Each row is a point on a landscape with many valleys, with its height.
From any point a ball rolls to the lowest of the 2 points nearest to it. It stops when none of these is lower. Distance is the straight distance between rows; heights are no part of it.
J973: [ -9  21 -16  22 -21 -10 -25  24  -5 -12   9  24 -36   5  24 -23  39  33
 -17  -4  28  16  43  -2  63  20   8   6]  (h 761)
J927: [ -7   2  17  38  -9  39  34 -51  19   6   9 -54  19 -21   4  -3 -45  17
   2 -36  19  11  -4  -9 -45  -8  29 -28]  (h 287)
J219: [-23  11  19   5 -20 -23  -3  13 -18  16 -41 -46  49 -33   3  21  -3   1
   0  13 -26 -57  17  -2  -8  19  13 -14]  (h 246)
J795: [ 11 -13 -44 -23  -2 -20 -33  64 -15  22  -2  -5   4 -33  -9  14  16   6
  -8  -8   5 -19   7 -18  18   4  -5   5]  (h 327)
J332: [-15  13  22  19 -33  43  31 -57  37   9  15 -26  16 -14 -21 -14 -16   8
   7 -47  21  35   0  -4 -34  24  35 -21]  (h 330)
J559: [-33  19  19   2  -2  43  -2 -11  -7  13  22  -2   2   3 -34 -18   1 -30
   9 -23 -17  38 -24   1 -44  22  -4   6]  (h 48)
J236: [ -1 -46 -28 -15  25  11  -8  17  -7 -34  20  14 -80  35   4  -5  17  -2
 -35  24  15  44  25   1  41   6 -42 -19]  (h 602)
J868: [ -5  22  22 -10   6  36  13 -16 -17  -1 -12  -9  54 -34   1   5 -26  -7
  19  13 -31 -29   4  -7 -63  18  -3 -23]  (h 386)
J548: [-25 -38   4 -22  52 -18   9  -5  29  18   1 -14  35  14  -4  -6 -48  10
   9  17   5 -16 -24 -16   2  12  -2   3]  (h 657)
J542: [ -5  54 -22 -21 -14  15 -18  -7 -13 -25   7  22  15 -21 -46  29  36   3
 -37  20 -24 -42  38 -16   9  20  21 -12]  (h 650)
J170: [-24  11 -25  11 -43   3  -8  12  10 -45  14  19 -53  12   5 -22  -1   3
  18 -33  22  42   7  16   3 -27   4   3]  (h 258)
J813: [  4  -3 -24 -30   6 -15  13  48   6  29 -13  28   7 -44   0  15 -28  17
  21  61 -11 -12  12 -18  29 -30  13 -18]  (h 346)
J228: [-12  -5  32  -7 -23 -19 -16  14  -4  48 -33 -22  69 -57  16  31 -19  22
  30  22 -11 -29  20 -31  -6   9  17 -21]  (h 317)
J189: [  2  17  29  20 -17 -61  -3  44  -3   7 -31  43  66 -72  -2  23   4  25
  25  33 -31 -64  27  -2 -26   5  45  -7]  (h 890)
J740: [-11 -49 -11  -5  35 -47   4  28  -6  16 -36 -21  14 -16  37   7 -49   4
   9  26  15 -39 -31 -24  22 -21 -11  13]  (h 648)
J713: [ -5  -6  -4  10  39 -54 -30  73 -33   6  -3  63  12 -34  10 -11  22   6
 -34  19   2 -24  46   5  13  18   8  30]  (h 815)
J182: [  3 -40  -2 -18  16  25  38 -21  32 -19  22 -25   0  36 -31 -22 -23 -14
   0 -17 -17  20 -18  21 -16   2  -9  13]  (h 342)
J934: [-10   7   5   4 -24  26  19 -20 -25 -38 -20 -10   4   9 -22   0 -19 -24
  15 -24  -3   3 -14  37 -44   3 -20   7]  (h 275)
J261: [ 35   5 -24   8   0   7 -27  21 -32 -28  45  26 -67  11   5  26  17  14
 -32  14 -22  15   0  -3  22 -26 -20 -16]  (h 724)
J199: [-30  21  31  20 -11  -8   0  15 -22  25 -30  -6  41 -24  -7  33 -41  19
  26   0 -12 -42  -7   9 -42  29  19  33]  (h 482)
J65: [ 24  22 -17  16 -19  34  -4 -43  11 -26  35  -6   8  -5   6 -34  38  -6
  -5 -37 -24   0 -14  -6 -17   3   2 -23]  (h 284)
J617: [ 25 -12 -15 -13   3  26  14 -30  47  -4  40  -6 -20  26  13 -17  41  38
  -9   7  -1   9   9 -20  39   9  -1  -9]  (h 115)
J198: [ 32  24 -39 -11   4  -2  -7  16 -12 -39  23  15 -36  -2   8  13  -3  17
  -5   1 -37 -11  -8  10  -2 -32 -15 -35]  (h 711)
J668: [ 28  30 -10 -20  10 -16 -13  33 -11   0 -10  15   6 -18 -26  34  29  11
 -42  24 -26 -40  42   4  23  18  13  -5]  (h 661)
J87: [ -7  -9   6   2  21 -80   0  67   4  40 -31   4  15 -42  23   2  -4  15
 -18  40 -25 -50  18   0  48   9  22  -1]  (h 856)
J626: [-27   0  43  -4 -32  42  33 -31  37 -21  -5   2  -4  16  -7 -39 -15 -35
  33 -29 -16  47  13   9 -54  10  17   4]  (h 98)
J384: [-14 -21   6   7  36 -26   9  11  14   5  10 -11   5  33   8 -21 -19  14
  -5   4 -12  -7 -14  13  26   0   6  31]  (h 702)
J249: [ -7  -9 -12  27 -24   3  32 -17   6 -15   9 -35 -28  14 -18  -5 -15 -16
   6 -30  12  34 -14  19  -7 -22   2 -12]  (h 396)
J863: [-37  25  10  21  -9  -6   3 -26   8  12  12 -15  -6  26 -27  -1   2  10
 -18  -1  16   6  10  15  23   7  29  24]  (h 320)
J809: [  7  39  17  29 -13   2 -17 -21 -12 -38  -2  18 -16  25  19 -37  53 -13
  -5 -29   6  22   5  25  14   8  -7  -1]  (h 783)
J309: [-10  34   8  34 -17   6  -1 -17 -11  14   9 -29   9   2 -14  -2   2   3
   6 -31  -1  -5 -23   3 -15  -5  24  16]  (h 252)
J885: [-33 -37 -42  -2  27  -5 -11   7   9 -17  17   6 -59  18  15 -17  26  17
 -33  28  51  24  41 -13  50  14 -15 -18]  (h 584)
J38: [ -9  12   2 -23  -9  10   4   5  -7  -8 -16  37  41 -10 -29  28 -51  23
  22   1   7 -23  14  19 -30  -2  10  27]  (h 593)
J527: [-24  17 -19   0   4 -33 -24 -20   2 -24  -2  21  -5  10  21   6  -3  23
  -8   3  40 -20  27  16  11 -10   4   4]  (h 526)
J334: [-32  11  27  -9 -17  -9 -13 -25  22  35  -5   3  51 -37  26   8 -25  38
  32  37  -5   0  28 -19  13   4  29 -30]  (h 383)
J484: [-11  11  -6  48 -17   1 -18  -7 -19   5  39 -12 -16  13 -26  -4  27 -13
 -18 -41  16  24 -26   2  -8  -6  19  29]  (h 187)
J728: [ 22  -9 -18   6  16 -16  18  -9   7 -18   0 -28 -59  31  -3   0 -13  -5
 -16   8   5  24 -27  10  41 -24 -18 -28]  (h 486)
J241: [-13  43  19  14  -1  -4 -30  13 -15  54 -17 -26  29 -41  19  12   4  -2
  20 -15  -7 -25 -15 -33 -34  17  18 -16]  (h 376)
J273: [ -1 -23  24 -30  -4  31  18 -36  52 -13  25  12 -19  37  20 -28   2  -4
  24  20 -11  33  22 -11   1 -24   5  13]  (h 369)
J400: [ 23  18 -22   7   1  31  -2 -36  16   1  47   5 -63  17   2 -12  69  21
 -29  -1  -6  21  -9 -23  21  30 -18 -31]  (h 137)
J970: [  6 -45  18 -13  17 -18  18  15  11  36 -11  18  28  -3  33   5 -32   9
  17  53  -6 -13 -11 -31  37 -36  10  39]  (h 541)
J512: [ 22  -5  13   5  -7  -4  14 -12  -6   1 -17 -26  11  31 -24 -10  20 -18
 -21 -20  11   2  -7  30  18  17 -16  17]  (h 154)
J930: [ -8  16 -17 -38   7  17 -21  14 -13 -12  -7  37  23 -20  -6  -4   3 -13
  22  17  -3  -5  13   8 -26   6 -20 -16]  (h 363)
J997: [ 15  10 -17  -7   4  14 -23  33 -31 -25  32  47 -66  28 -23  12  18  14
 -44  10 -11  29  25   9  33  11 -19  10]  (h 734)
J296: [-36 -22  19   3 -28  29  23  -4  18 -26  27   3 -22  31 -23 -26 -13 -29
   9 -14 -28  43   4  13 -34 -22  22  33]  (h 195)
J553: [ 58 -12  -3  -9  19  19 -15  -9   8  13  27  -3  13  30  -4 -10  34   5
 -21 -28  -9  -2 -21  -6   9  12 -11  32]  (h 239)
J913: [-20  43 -14 -14 -21  33 -17 -10  20   0  36  19   0  -9 -28 -13  57  22
 -16   2  -9   4  25 -28  29  56   3 -16]  (h 177)
J656: [  7   0 -28 -12  12   4 -19 -10 -19  -6   5  -3 -25  10 -16  20   4 -19
 -24   6  17   4 -13   7  -8 -13 -19 -10]  (h 285)
J637: [ 15  -5  17  17  10 -13   7 -16 -17  -4 -11 -12 -38  34  -7 -20  28 -35
 -33  -9  11  47 -14  37  21  12 -30  -3]  (h 97)
J524: [-29 -10  35 -25 -28  42  -1 -30  38  -4   3  23  27 -10  19 -10 -46  19
  40  -4   8  30  38 -13 -45  -6  25   6]  (h 384)
J894: [ 69  31   7  -2  31 -19 -29  45 -12   3  -9  42 -30  -7  10  39  50  15
 -54   5 -29 -44  57  -6  27  23  22   4]  (h 674)
J850: [ -7 -21   7 -13   9 -39 -19  38  -3  33 -18  39  67 -47  19   9 -24  19
  41  11   3 -38  -1  -5 -26  14  -2  14]  (h 510)
J718: [  4 -13 -19 -21  -1  29  34 -44  46  11  19 -10 -56  33 -37  23  11  12
  -6   7  40  40 -16 -21  29  12  -8 -15]  (h 355)
J454: [ 37   5  -4  12 -24  29  25 -56  15 -12  26   5 -21   2  -4 -34  45 -38
  -5 -47  -6  48 -36  10 -16  11 -12 -39]  (h 266)
J828: [ 39 -12  -5  18  14 -11 -28  55 -40  -9   2  28 -26   0  36  -8  33  15
 -37  -2   0   2  63  -3  59  10  -8  18]  (h 231)
J326: [ -7   5   6  12 -28  16  -9  47 -47 -37   6  28 -14  -2   2   3  -9 -19
  24  -5 -36  11 -21  17 -22 -29 -17  17]  (h 397)
J574: [ 45  -7  11  18  18   7 -16  32 -27   6  13 -12 -23  22   6  -5  43  12
 -55  -6 -18   4  47  -4  58  22   1  19]  (h 188)
J143: [ 23 -17   1 -20  56 -23  -7  -7  12 -13   2  45   3  35  26  12   4  23
 -27  43  18 -23  27  -2  36  -6  -7  20]  (h 619)
J937: [ -9  -7  11 -11  28 -28 -28 -56  31  34  -6 -13  28  11   7  20 -12  25
  -8   0  42 -12  -9 -20  12  24   8  -7]  (h 555)
J222: [  6   8 -32 -10  32  -8  -7   1  36  29  19 -24   3 -14   5   5 -16  35
   5  -4  -1 -23 -19 -28   3   3  14 -36]  (h 572)
J944: [-24  -6   1  29 -40   0  34 -26  26 -37   8  -7 -40  12  -4 -22  -3 -35
  20 -46  17  60  -2  21 -38 -26  18 -16]  (h 347)
J255: [ -8  -4  39  19 -15  53  41 -28  -7 -14  -8 -40  47 -16  -2 -14 -28  -4
  20 -20 -22  -9 -11  10 -68  33  -8  -9]  (h 350)
J982: [  7  23 -26 -31  39   4 -26   8   1   7  21  45 -19  -7   0  16  22   2
 -10  28   2  -3   7  -7  -8   7 -17 -18]  (h 326)
J511: [-41 -36  13  43 -19   2  27  13 -33   7 -34 -29  -6 -14  33  -9 -44 -19
  52  -3  20  -1 -29  17 -43  -9 -15  30]  (h 251)
J729: [-22  21   0  28 -16  15 -32  18 -30 -11  38  15 -11   5 -28  -8  18 -28
   2 -37 -14  33 -32  -1 -29   7  -4  15]  (h 123)
J435: [ 11  20  14   9  -2 -28  -4  14  -1  30 -26 -37  19 -10  -2  38   0  14
 -21  -2 -30 -62   4  -5   5  -6  39  19]  (h 171)
J493: [ -6  20  -8  13 -13 -10 -21  49 -30  23   7  32   3 -17  20   0   3   1
  19   6 -11   3  -6 -13  11 -26  19  36]  (h 157)
J162: [-48  14  22  -1  -6  16  21 -30  17  25 -15 -25 -10  -5  -8 -12 -46 -10
  21   5  15  32  -3   8 -21   9  13 -24]  (h 227)
J391: [-13  -9  -1  28  15  20  19 -24 -10   8  -7 -64  16 -23   7   9 -47  -5
   4 -14  16 -11 -24 -14 -52 -18   2 -26]  (h 214)
J672: [ 28  35  -5   0  -7  28 -24   9  -4  43  11 -31   4 -30  -2   7  -7  11
  14 -38 -15  -5 -32 -32 -19   9  14 -25]  (h 339)
J126: [ 13 -19 -10  13  16 -29 -40  46 -41   4 -10  11 -25  -4  50 -23  26 -12
 -14  -4  13  10   7  -1  33 -10 -28   9]  (h 290)
J86: [ 10 -37 -10 -10 -21  24  24 -22  21   4  40   1 -65  33 -41  12  31 -18
 -19  -9  26  79  -8  -6  15   2  -6   7]  (h 323)
J299: [-14 -25   0 -11  64 -57  -9  20   5  11   3  14  48 -25  21   2  11   6
 -23  63 -21 -48  28  -8  -3  -1   5 -15]  (h 727)
J778: [  2 -26 -10 -23  47 -35  20  -2  35 -29   0  29  -1  29  28 -12 -34  30
   0  44   4 -26  12   8  36 -18   0   0]  (h 643)
J468: [ 15   4  -9  -7  -1  -7   0 -48  17  -3 -18  -5 -25  19  22  14   6  10
   7  19  53   3   9 -12  33 -30  -8 -20]  (h 458)
J697: [-25  34  -4  20 -14 -23   6  56 -23 -23 -24  45  47 -63 -20  18 -23   6
  34  19 -16 -48  16   1 -35  -2  24   1]  (h 910)
J350: [-27   2  28  -9  11 -33 -16 -14   4  -8   7  48  84 -21  -2   7   3  20
   6  38 -25 -35  35  10 -20  18  23   6]  (h 773)
J598: [ 30  19 -33 -15   9 -11  -4  24 -11 -40 -15   4   4  -9   6  -5  -7   8
  -1  -9 -25 -37   0  32  -3  -3 -23 -24]  (h 696)
J362: [  5  15 -22  19  23  14   4 -44  36  12  39 -31  -5  -1   3  -8 -14  26
  -1 -30   1  -9 -23 -19 -17  -1  25 -30]  (h 592)
J738: [  8 -26 -11 -26  32 -44 -15  54 -12   7 -37   0  38 -20  13   3   3  -1
  -1  23  -6 -42  13  11   9  20 -26   5]  (h 683)
J217: [ -7  -9  46  30 -36  26  45 -50  11 -12 -17 -40  54  -3  -8 -29 -11 -10
  29 -38  -4  11   0  22 -28  36   1  -1]  (h 314)
J54: [  6 -37 -13 -35  35 -19  -2   0  11 -11 -19 -27   5  17  17 -11  -2  -6
 -12  23  23  -7   0  -9  38   3 -37 -20]  (h 636)
J709: [ 17 -34  18   8  31 -36  23  -8  -2   5 -37 -42   2  44   4  13 -25 -11
 -17  20  20 -20 -34  -6  41 -11 -10  23]  (h 513)
J893: [-24 -21  40 -21 -27  41  22 -48  31   2 -11  -9  23   2 -12 -26  -3 -33
  26 -29  29  49  11   3 -53  24  -5  -6]  (h 156)
J302: [-34 -25   8  -5  11 -18  -7  21 -17  12 -26  26  45 -23  29  -2 -26  -4
  46  13  12 -31  -9  16 -44  15 -24  26]  (h 456)
J96: [ 17  -6  -6 -32  20 -21 -14  15 -10  13 -44 -11  18   1  18  -3   1 -10
   6   7  12 -18  -8  10   8  16 -41 -14]  (h 658)
J886: [ 18   7  24  12   5 -63   8  72   1  28 -35  24  37 -60  10  15  16  11
   3  40 -42 -61  20  -4   8  -5  34  -1]  (h 874)
J412: [-17 -23 -16  -1  13 -24  31 -25  36 -18 -17  -7 -49  38  -5  -6 -20 -13
  -1  -7  58  34 -18  14  22 -12 -10 -10]  (h 527)
J839: [-24  13  11  11  -4  -5  17  -8 -13  14 -35   6  12   6 -16  26 -64  16
  23  -7  16 -27 -19  27 -31  -1  11  37]  (h 543)
J594: [ 20  17   0  10  -8  17  12 -17  -6 -18  23  -7 -37  26 -28 -24  35 -17
 -37 -16 -23  38 -11  21  24  26 -18 -17]  (h 139)
J173: [ 37   5   9  13  -2  13  13  -8 -26  35 -27 -49 -10   3 -24  37 -15 -28
  -5 -20  -8  -5 -46  -3 -24 -10 -13  -7]  (h 306)
J313: [  4  26   6  23 -47  12  -3 -19 -27 -66  -3  14 -33  19  -6 -21  42 -41
 -10 -29   0  38  -4  26  -5 -11 -20 -21]  (h 791)
J490: [ -8 -20  34 -16   7   7  16  -5  -1  35 -26  -6  34   2  20   5 -31  -1
  27  47 -13  -8  -2 -13   1 -22  -7  13]  (h 478)
J876: [  1 -37   6 -20  31 -52 -10  44 -15  21 -25  11  57 -48  20  12  27 -22
  -3  51 -13 -56  28  -9 -21   5 -10  -4]  (h 707)
J946: [  7   4 -10   9  17 -26 -15 -17  -6  -7 -17  17 -46  29  33  12   0  12
 -21  21  46  -5   3   3  39 -30   4  10]  (h 488)
J915: [ 15   7  30 -10  30 -56 -13  62  17  40 -31  15  30 -63   6  37  47 -15
 -19  22 -38 -67  21 -14 -21   8  38 -12]  (h 886)
J203: [ 27  26 -16  21 -14 -16   6  -9 -10  -2 -16 -36 -13  -4 -15 -13  13 -16
   4 -53  19  10 -40  27  -2  18 -22 -31]  (h 211)
J754: [-13  45  -6 -13 -15  16 -20 -11  16  10  14   8  15 -10 -11 -13  15  13
  12 -10   1   5   7 -14  10  31   7 -13]  (h 206)
J654: [ -2 -22  36 -26 -21  -4 -25 -38   4  23 -32  -1  61  -3  15  12   4   6
  25  11  29  -9  18  -2  -1  13 -14  12]  (h 473)
J716: [-57 -19  34   3 -21   5  10 -54  27  21 -17 -19  13  -7   8  10 -49   6
  14  -5  59  31  12  -8 -21 -16  28  -6]  (h 340)
J331: [-36 -27 -33  -2  29 -19  12 -29  45 -17  13  -8 -24  21 -11   5 -45  20
  -5   8  56   2 -12 -12  13  -9  13  -6]  (h 571)
J681: [ 21  -1  13   7 -28  42  -4 -31 -35 -23  22  -7 -24  -4 -14   4   3 -51
  -6 -23 -26  37 -46   6 -58 -18 -37 -36]  (h 405)
J543: [-26  10 -31  24 -37 -11 -16  14 -13 -11  -1   0 -26 -16  25  -9 -15  12
  20 -12  17   6  -1  -6  14 -47  19  -2]  (h 175)
J346: [ 18   4  -4  -2  10  19  -6  18   4 -11  39  12 -21  31 -33 -24  30   7
 -44 -19 -28  27   5  18  30  43  -5  19]  (h 167)
J523: [-33   8 -24   7 -19  -2 -18 -32  -6 -42  -1  -2  21  -9  -2   4  -6   2
   8 -29  40 -17  15  11 -34 -12   5  -5]  (h 564)
J666: [-39   3  -6 -34  12 -12  10   4  25  33   0  21  20 -37  -4  14 -51  28
  23  56  -4  -2  20 -16  10  -5  22 -30]  (h 410)
J3: [ 22  38 -20   7 -10  22 -20  12 -16 -10  19  -5  12 -23  -8   1  18  -4
  -2 -32 -44 -19 -20 -18 -27   4   4 -16]  (h 309)
J118: [ 25  20  12  15  -4 -22 -26  58 -34   0 -13  -2  11 -17  13  20  48  -8
 -25 -19 -40 -49   6  -6  -1   3  10  27]  (h 398)
J275: [ -6 -13 -41 -19  -6 -16 -19  45   1   9  21  32  13 -27  -9   5  12  29
  -3  30  13 -11  38 -14  38  -4   9  10]  (h 282)
J240: [ 49  -9  11   6  17 -20 -18  41 -29  -2 -36 -31  -4   4  23  13  41 -22
 -44 -21 -37 -45  -1  14   1  14 -28  10]  (h 375)
J577: [  9 -48   4  -7 -10  39  18 -18  29  10  19 -35  26  -1  11 -27 -10  -8
  34 -32   7  35 -10 -16 -23 -12 -10   1]  (h 194)
J133: [-18 -12  48 -24 -42  23  -2 -48  24  -6 -12   4  46   5  23 -16  -4   6
  40  -2  12  17  34  -3  -7   0   6   2]  (h 430)
J669: [-11 -18  -9 -27   6  24  36 -21  45  -1  14 -17 -51  32 -14   3 -23   2
   2  38   7  36  -8 -21  30 -18   4 -17]  (h 395)
J282: [-28 -12  15  -3  26 -43   0  -4   1  -4  -4   7  42   0  18  -3  -7  15
 -10  43 -19 -42  25  19   6   1   3   2]  (h 749)
J134: [ 16   7 -25 -20  31 -26 -12  35  19  32   3  20  31 -38   4  10 -21  31
  17   3  -8 -35  -6 -14  -6   8  11 -12]  (h 550)
J17: [  1 -21 -17   7  17 -11  -3  12 -30   1 -15 -37  -8  10 -15  23 -19 -19
 -13  -3  14 -21 -29   8 -21 -16 -19   7]  (h 218)
J163: [-25   7  11   5  25 -39 -18  40 -18  -2   6  67  49 -20  -7  -2   8  11
  -5  22 -13 -35  26  16 -18  12  18  44]  (h 794)
J948: [ 34  31   5 -14   6   5  -3 -24  12  18 -14   5 -15   8  23  24  -2  18
   9  36  -4 -17   6 -19  32 -30  12 -14]  (h 425)
J784: [-26 -20 -30  10   7 -15  15 -24  36 -20  17 -16 -51  28  -7 -20  36   3
 -31 -10  54  41  24   9  40  32 -15 -29]  (h 565)
J486: [-15  19  24  14  -7   5  22 -18  21 -10  16  12 -24  41 -16 -25   0  -6
   2  -7 -15  34  -9  31   7  -4  15  30]  (h 283)
J40: [-11 -45   2   6   5 -25  27  11 -11   8 -41 -25  -1  14  27 -11 -39 -13
  22  15  20  -2 -33   6  19 -20 -24  29]  (h 582)
J263: [ 24  36 -30 -16  -8  46 -23  -8   6 -12  51  36 -26  -5 -12  -1  46  17
 -11  -7 -31   3  -6 -23   4  19  -5 -16]  (h 155)
J684: [ 15  20  -7  -3   2 -11 -33  60 -28  33  -1  -3   4 -40  -7  39  30 -16
 -10  -2 -29 -34  -9 -25 -20  -3  20   5]  (h 367)
J871: [  0 -33  34  11 -28  26  42 -22  20   5  10 -44  41  15   0 -39   8 -18
  25 -22 -15  21  -2   8   0   0  -2  18]  (h 260)
J739: [ -4 -27  23  11  10 -18  28 -49  18  12 -20 -40   7  35  -3   8 -18 -10
  -4  12  41   9 -22  -7  30 -18   6  15]  (h 455)
J607: [ -1 -17   8   9 -17  22   2 -37   3  17  17  -2   1  15 -16  -6  33 -36
   5 -38  48  56 -13   2 -24   4  -8  16]  (h 337)
J148: [ 28 -22  14 -10  55 -43  -5  27   2  26 -15  42  -2  12  34  14 -11   8
 -21  57   3 -24  -2 -22  41 -22   7  42]  (h 591)
J753: [-12 -30   1  30  -9  -1  16   5 -35  12 -36 -60   8 -15  14  26 -33 -16
  20   3  16 -32 -24   1 -40 -14  -9   3]  (h 90)
J992: [ -5   9 -16 -21 -29  20 -14  36 -15  -4  15  13   7 -10 -26   9  20   8
 -10  18  -6   5  40  -8  39  -2   5  18]  (h 240)
J508: [ 10  39  22 -23 -14   9   6 -23 -14 -18 -34  26  39   6 -19  19 -11   5
   5  17 -21 -39  16  28  -8  13   0  12]  (h 623)
J358: [ 12  57  -2  35 -23 -12 -41  14 -22  -6   6   2 -17   0  15 -17  59   5
 -19 -32  -1   5  15  -9  34  20   9   0]  (h 774)
J462: [-23  10   3  21 -44   6   7  -5  15 -44  26  25 -47  21 -30 -21  10 -26
  11 -60   6  65 -12  21 -28   2   9   8]  (h 307)
J363: [  9  10  -2  20 -26  30   8 -15 -45   3 -12 -47 -15 -24 -26  24 -17 -35
  -1 -28   0  26 -40  -1 -52 -12 -16 -39]  (h 365)
J996: [ -4 -19  10 -26  13 -39 -41  -9  13  38 -20  21  51 -12  22  18 -10  25
  18   8  31 -24   3 -13   4  18  -1  14]  (h 516)
J293: [-50 -31  -9   0  -8  -9  -4  23 -22 -13 -21   2   4  -8  15 -22 -23 -31
  34  -9  26  10  -7  25 -37   4 -33  16]  (h 373)
J742: [-13 -11   3  -4 -25   5  11  -3 -19 -41 -18  -2  11  29 -38  -8   1 -18
  -7 -20  11   2  12  48   1  12 -18  38]  (h 215)
J157: [ 39  15   2   2   2   9 -21  37 -10   1  30  25   5  21 -17  -5  21  16
 -15 -28 -33  -2 -10   7  19  18  10  49]  (h 204)
J382: [  4 -11   0  18  33 -70 -20  95 -25  24 -32  30 -15 -37  30  -2  15   4
 -46   8 -16 -38  35   0  32  18  19  21]  (h 834)
J289: [ 31   7  12  -1  17  37  -5 -45 -23  -1  11  -2 -14  15  -4   4   6 -34
  -8 -16 -21   6 -47   5 -51 -14 -23  -7]  (h 432)
J520: [-17 -15 -22   2 -17 -15  34 -49  34 -36  -1 -11 -49  30 -13 -11  24 -23
 -17 -16  55  43  14  29   8   0  -7 -26]  (h 552)
J232: [ 27  28   3  19   0 -15  -8  14 -16  19  -6  -7 -23  19  -5  27   0  13
 -26   3 -20 -26 -10  -1  25 -23  24  29]  (h 89)
J987: [ -5  27 -14  11 -23  45  17 -57  26   6  23 -12 -41  -4 -21   4  -1   6
   3 -23  25  38 -14  -9 -20   4  19 -35]  (h 366)
J164: [ 20  13 -20  19 -26 -13 -24  48 -20  25   9   4 -30  -8  15   6  15  20
 -10  -6  -4   4   0 -22  54 -24  18  23]  (h 176)
J522: [ 35   3   3  24  24   2   2  -9  13   0  31  -9 -26  32  18 -12  38  31
 -40   7 -12  -7  21 -11  53   5  16  13]  (h 148)
J610: [ 10 -29  29 -26  10  16  29 -23  26   2  -8 -16  11  33  21 -17  -9 -16
  16  38  -6  13   3  -6  27 -23 -17   2]  (h 416)
J963: [ -6 -37 -34 -20   2  25  -9 -16  30   2  29 -15   2   2   8  -6  -3   7
  14  -7  31  16  -4 -27  -1 -16  -9 -14]  (h 121)
J547: [ 37   6   4  28  -2  -7  30 -34  -4  -7   3 -11 -20  16  -4 -21  22 -34
   1 -50   8  43 -63  37 -26  14 -30 -22]  (h 244)
J743: [  3 -22 -27 -17 -22  28 -18  11  -1   8  29  -4 -26   2  -5   5  27   3
   0   1  16  36  13 -26  29 -21 -15   4]  (h 184)
J297: [ 10  16  -1   0  17  47   4 -23  -5   1  19  -3   4  -7  10   5 -27  -3
  15  -7 -21  -2 -23 -10 -49 -27   4  -7]  (h 463)
J424: [ 28  18 -28 -19  14 -22   0  25  16  26  -6  21 -23 -18  17  32   0  38
   1  42   3 -22  11 -31  49 -21  17 -21]  (h 393)
J853: [-13   1   1 -16  11   5  -1  43 -30 -22 -17  53  52 -35  -1  -7  -1 -15
  43  22 -24 -22  12  11 -46  12 -22  10]  (h 409)
J883: [ 13  -2  -3  30 -27 -12 -26  42 -43 -26   8  15 -38   8  30 -13  16 -10
  -3 -12 -15  22 -13  14  19 -33 -20  11]  (h 348)
J854: [-10  26   0  20 -11   0 -21  17 -21   9  -6  27   9 -25  37  -3 -13  10
  40  -5   4 -13 -10 -12 -29 -31  16   7]  (h 57)
J186: [  2  26  28  37 -45   9  15   1 -25  28 -29 -43  19  -6 -21   2   6 -14
  18 -36  -2   7 -27  11  -1  21   3  14]  (h 313)
J353: [ 35   5  -6   5   2  10  -9 -13  -2 -16   6 -20   1   8  44 -41  34  -8
  10 -11 -18   3  -7  -1   9 -17 -20 -26]  (h 308)
J10: [ 43 -20  -7  14  13  -9 -14  25 -28  -9  -4 -28  11   4  37 -13  31  -8
  -8  -9 -31 -25  -9   3   4 -23 -23   7]  (h 341)
J810: [-35 -35 -29 -20  61 -38  -6 -11  36   5  16   8   4   2  12   9 -44  25
  -2  35  35 -24 -16 -33  11   0   8 -11]  (h 615)
J917: [ -6  64   9 -13 -16  30  -7 -11 -23 -29  -7  30  34  -6 -44  13   6 -15
 -18  13 -39 -34  13  -2 -14  19  11  -1]  (h 640)
J862: [ 23 -21 -22  24   3  -4  18 -16  -3   3  13 -60 -28  11 -14   5  -6 -15
 -13 -20   5  23 -44  -6   8 -28  -3 -25]  (h 444)
J34: [-41 -27  12 -23 -25  19  10 -17  33  -9  10  13 -11  13  12  -7 -26  -6
  23  14  13  22  32  -7 -11 -35  17  20]  (h 310)
J642: [  2   4 -26   7 -16   1 -15  33 -18 -30  18  52 -59  19   7   4  10  30
 -22   4  12  16  43   7  49 -14   3  23]  (h 747)
J732: [ -2  32 -22 -36   4  38  20 -24  14 -12   9   7 -21   2 -34  14 -38  12
  -3  15 -18   1  -5  11  -9  -2   3 -28]  (h 417)
J440: [-35  15  12 -27  10  29   6 -35  13  18 -10  -9  24  -7 -31 -14 -29 -13
   5  -5   3  12  -8  10 -38  36 -11 -16]  (h 135)
J15: [-12  34  28  14   6  14  20  29 -45  14 -29   0  29 -38 -10  39 -32  -6
  28  27 -40 -45  -9  -3 -62  15  12   4]  (h 431)
J159: [ 31 -40 -22 -20  45   1  -7   2  -7 -30   1 -16 -33  36   0  -8  14 -16
 -45  16  13  16   5   1  36  10 -51 -25]  (h 618)
J773: [ 29 -31  -2  -5  16  17  10   9   0  -9  33  -7 -10  33 -12 -14  -5 -10
  -1 -20 -32  21 -37  20 -11  -8 -21  26]  (h 288)
J390: [ -6  44  13   0 -51  27  -1  15   0   5 -14  -9  24 -13 -21 -19   3   3
  27 -29 -16  14  -8  -3  23  28   7  -2]  (h 253)
J521: [  0 -39  10 -11 -28  31  15 -15  23  -7  29   6 -28  38 -23 -13  22 -30
  -4 -19  11  60  10  -1  -3 -15   5  36]  (h 279)
J776: [-22  -5  -4 -32  18  13  22 -15  32  36   4 -24  -7  11 -34  15 -34  14
  -4  41  -1   7  -6 -28  40   3   5 -18]  (h 449)
J591: [-13  -8  17   3 -38  46  25  21 -26 -45  -8  -1   1   1   2 -12 -20 -24
  50 -11 -38  16 -13  17 -43 -19 -21  10]  (h 338)
J604: [  9   3 -30 -23  29 -20   5  12  25 -24  -5  32   4   6  10  -8 -34  34
  18  11  -8 -28   5  27  12 -12  -4  -6]  (h 671)
J139: [ 11  34 -22  -2 -10  32  16 -46  11 -17  16  -6 -43   3 -32   7 -31   2
  -5 -26 -10  17 -32  14 -35   1   3 -37]  (h 391)
J101: [ -8 -24  32  -8  -2  14  22 -71  25  26  -1 -14  11  31 -15   6   2 -24
  -7   1  42  38   2  -8   0  -3   2  15]  (h 394)

Where does a ball stop that starts at each point below?
J713 => J412
J809 => J34
J917 => J963

For each start below, name every point that the ball comes to, in order.
J87 => J382 > J713 > J163 > J350 > J282 > J299 > J876 > J738 > J96 > J54 > J159 > J236 > J885 > J784 > J520 > J412
J668 => J542 > J917 > J508 > J38 > J839 > J199 > J15 > J868 > J255 > J217 > J871 > J577 > J963
J915 => J876 > J738 > J96 > J54 > J159 > J236 > J885 > J784 > J520 > J412
